A landscape with many peaks, sampled at points; each row gives a point and its height.
From any point a climber steps to the highest of the 3 points nearest to it. It stops when none of these is higher. Distance is the straight distance between rows; heights are no part of it.
Fede height 64.1: [ -7 -29  -2   1  16  -5  -6  -2]
sume height 32.9: [ -3  36  37   6  -1   5 -22  11]
Duda height 45.2: [-15 -12  -9   7   0  -1   3  -4]
Nulon height 51.1: [  3 -22  33  -4  12 -18 -35  17]
Nir height 43.4: [-19  -3  29  11  15  -6 -26   6]
kor height 58.6: [  0  -8 -17 -10   6  -2  16   0]
puzi height 7.3: [  8  14 -30  10 -27  19  22 -14]
pip height 34.0: [ 22   0 -15 -26   9  -5  25   4]
tob height 30.9: [-10  22  38  10   7  -2 -25   8]
des height 50.6: [-9 -1  7  6 10  0 -9  0]
Tepa height 34.9: [  1 -20 -39  11 -14   7  12 -17]
pib height 66.2: [ -9 -41  -2   0  16  -4 -10  -2]
suzed height 44.9: [ 13  25   6 -14   3  -2  12   6]
Pavav height 67.3: [-18  28  27  16   0  11 -16   2]
gekif height 49.4: [-13   3 -16  28 -18  10   0 -14]
nepor height 48.1: [ 18  -7 -30 -25   3  -3  32  -5]
Tilu height 0.4: [ 10  33 -25  -8 -23  21  33  -9]
zam height 34.1: [  0  22  -8   0 -10  14  20  -3]
nake height 46.0: [  9  -7 -41   5 -15  10  25 -12]
tena height 58.5: [  6 -14  12 -13  14  -9 -13   9]
lavil height 30.8: [  2  26  41  -2   1  -9 -26  16]
zunal height 57.7: [-9 23 15  8  2  7 -3 -4]
padil height 62.8: [-16 -27   5   8  13  -5 -12  -2]
dus height 65.8: [ 20  15  28 -18  -3 -19 -15  16]
dipe height 45.0: [-1  6  3 -2  5  2  4  0]
tute height 52.1: [ -2  -5 -10  -4   1  -1   8  -3]
beri height 65.9: [ 21 -13   2 -21  15 -14  -4   9]
daru height 61.1: [ -2 -19  -2 -12  15  -4  -5   2]
Ragin height 51.6: [-21  13  12  26  -7  11 -11  -4]
getup height 63.8: [  5 -20 -15 -15   8  -7  13  -1]
zun height 40.6: [ 28  -2 -27 -38   7  -5  36   4]
pozaz height 54.8: [ 11   8   8 -20   9  -9   3   9]
Nonul height 18.4: [ 20  18 -25 -19  -5   4  34   1]
nerep height 38.0: [ -2  26  31  -1   2  -3 -19  10]
Pizir height 41.8: [ 12 -23  34 -13   6 -23 -34  22]
mafeg height 15.3: [  6   3 -33  28 -32  21   5 -22]
vusul height 44.4: [ -4 -12 -26  13 -11   5  10 -12]
pup height 68.8: [ -6 -38 -22  -2   9  -1   8  -6]
laz height 36.4: [ 7 29 -4 -9 -4 10 21  7]
voguf height 41.3: [  9   6 -32   4 -12   8  28 -11]
ziba height 33.2: [ 0 35 31  2 -1  6 -9  6]
Kelu height 66.4: [  2 -33 -20 -10  10  -6  11   0]
Dumo height 18.1: [ 13  17 -30 -10 -16  12  32  -8]
soril height 28.8: [  1  10 -24  23 -27  17   8 -17]
lat height 29.2: [ 10  36  29  -6   0  -1 -12  13]
bine height 46.2: [  8  -3 -26 -11  -1   0  28  -6]
fel height 59.2: [ 12 -28 -41 -15  -1  -2  30  -7]
zovip height 54.5: [-14 -19  20   6  15 -11 -29   3]
lag height 51.9: [ -6  -3  18  -2  13  -7 -12   7]
gafa height 43.9: [ 31  -3  19 -30   0 -23 -10  21]
liva height 40.1: [  2   4 -23  12 -15  10  21 -12]
guma height 33.9: [ 18 -14  21 -21   5 -22 -21  18]
Gafaf height 30.4: [ 19   0  40 -16 -12 -30 -27  25]
Vatol height 46.7: [ 5 19 13 -7  5 -1  0  8]
Bedit height 66.9: [-12  12  -3  12 -10  14   3  -6]
Labaf height 54.4: [  7 -15 -33 -15   0  -2  24  -5]
lub height 62.7: [  9 -38 -43 -11  -1  -1  24  -7]
Zedet height 59.1: [-16 -18  13   8  14  -7 -19  -2]
piva height 4.3: [ 14  -2 -39  21 -30  17  13 -21]
Sug height 26.3: [ 15  26 -11 -17  -4   7  27   3]
segud height 47.7: [-32   9  17  36  -8  11 -18  -9]
tobi height 49.3: [-3 29  6  1  0 10 10  6]
gebub height 29.7: [  4  10 -19  -5  -8   7  22  -7]
Lezik height 58.4: [ -9 -38  20  -2  20 -10 -25   8]
tus height 54.1: [-27  14  31  22   5   7 -23  -2]
sof height 68.6: [  0 -45 -37   2   1  -1  13 -13]
vamuk height 23.7: [ 10  41   0  -6 -14  21  25   0]
Bezab height 45.5: [  1  12  19  -8   7  -6 -15   8]
navu height 66.1: [  0 -20 -25  -2   3  -4  12  -8]
babus height 39.5: [-33  -4  26  25   7  -2 -29  -5]
mubu height 55.7: [-11  25   1  10 -16  19  10  -7]
momel height 50.0: [-26  -8  17  21   7  -1 -22  -6]
Ret height 41.1: [  0  -7  32  -1  13 -12 -28   7]
zad height 21.9: [  3  12  41  -3   3 -15 -29  13]
Fibe height 67.2: [  2  -2 -32   7 -11   6  21 -10]
tafoz height 65.0: [ -9 -36  26   2  20 -15 -42  10]
zuke height 56.7: [-14  10   6  16   1   5  -2  -1]
kive height 48.0: [-18   4  -4  33 -15  14  -7 -11]
sodag height 46.6: [-22 -21  28  16  17 -10 -37   3]

For each start below, name every point that the climber comes to, in order.
kor -> navu, Kelu, pup
lag -> tena, beri
tobi -> zunal, Pavav
momel -> Zedet, padil, pib

For each start below, name the point where the climber stops.
Nir -> pib
dipe -> pup
guma -> beri
nepor -> pup
Ragin -> Bedit
Duda -> pup
bine -> pup
des -> Bedit
zam -> Bedit
Pizir -> tafoz
segud -> Pavav
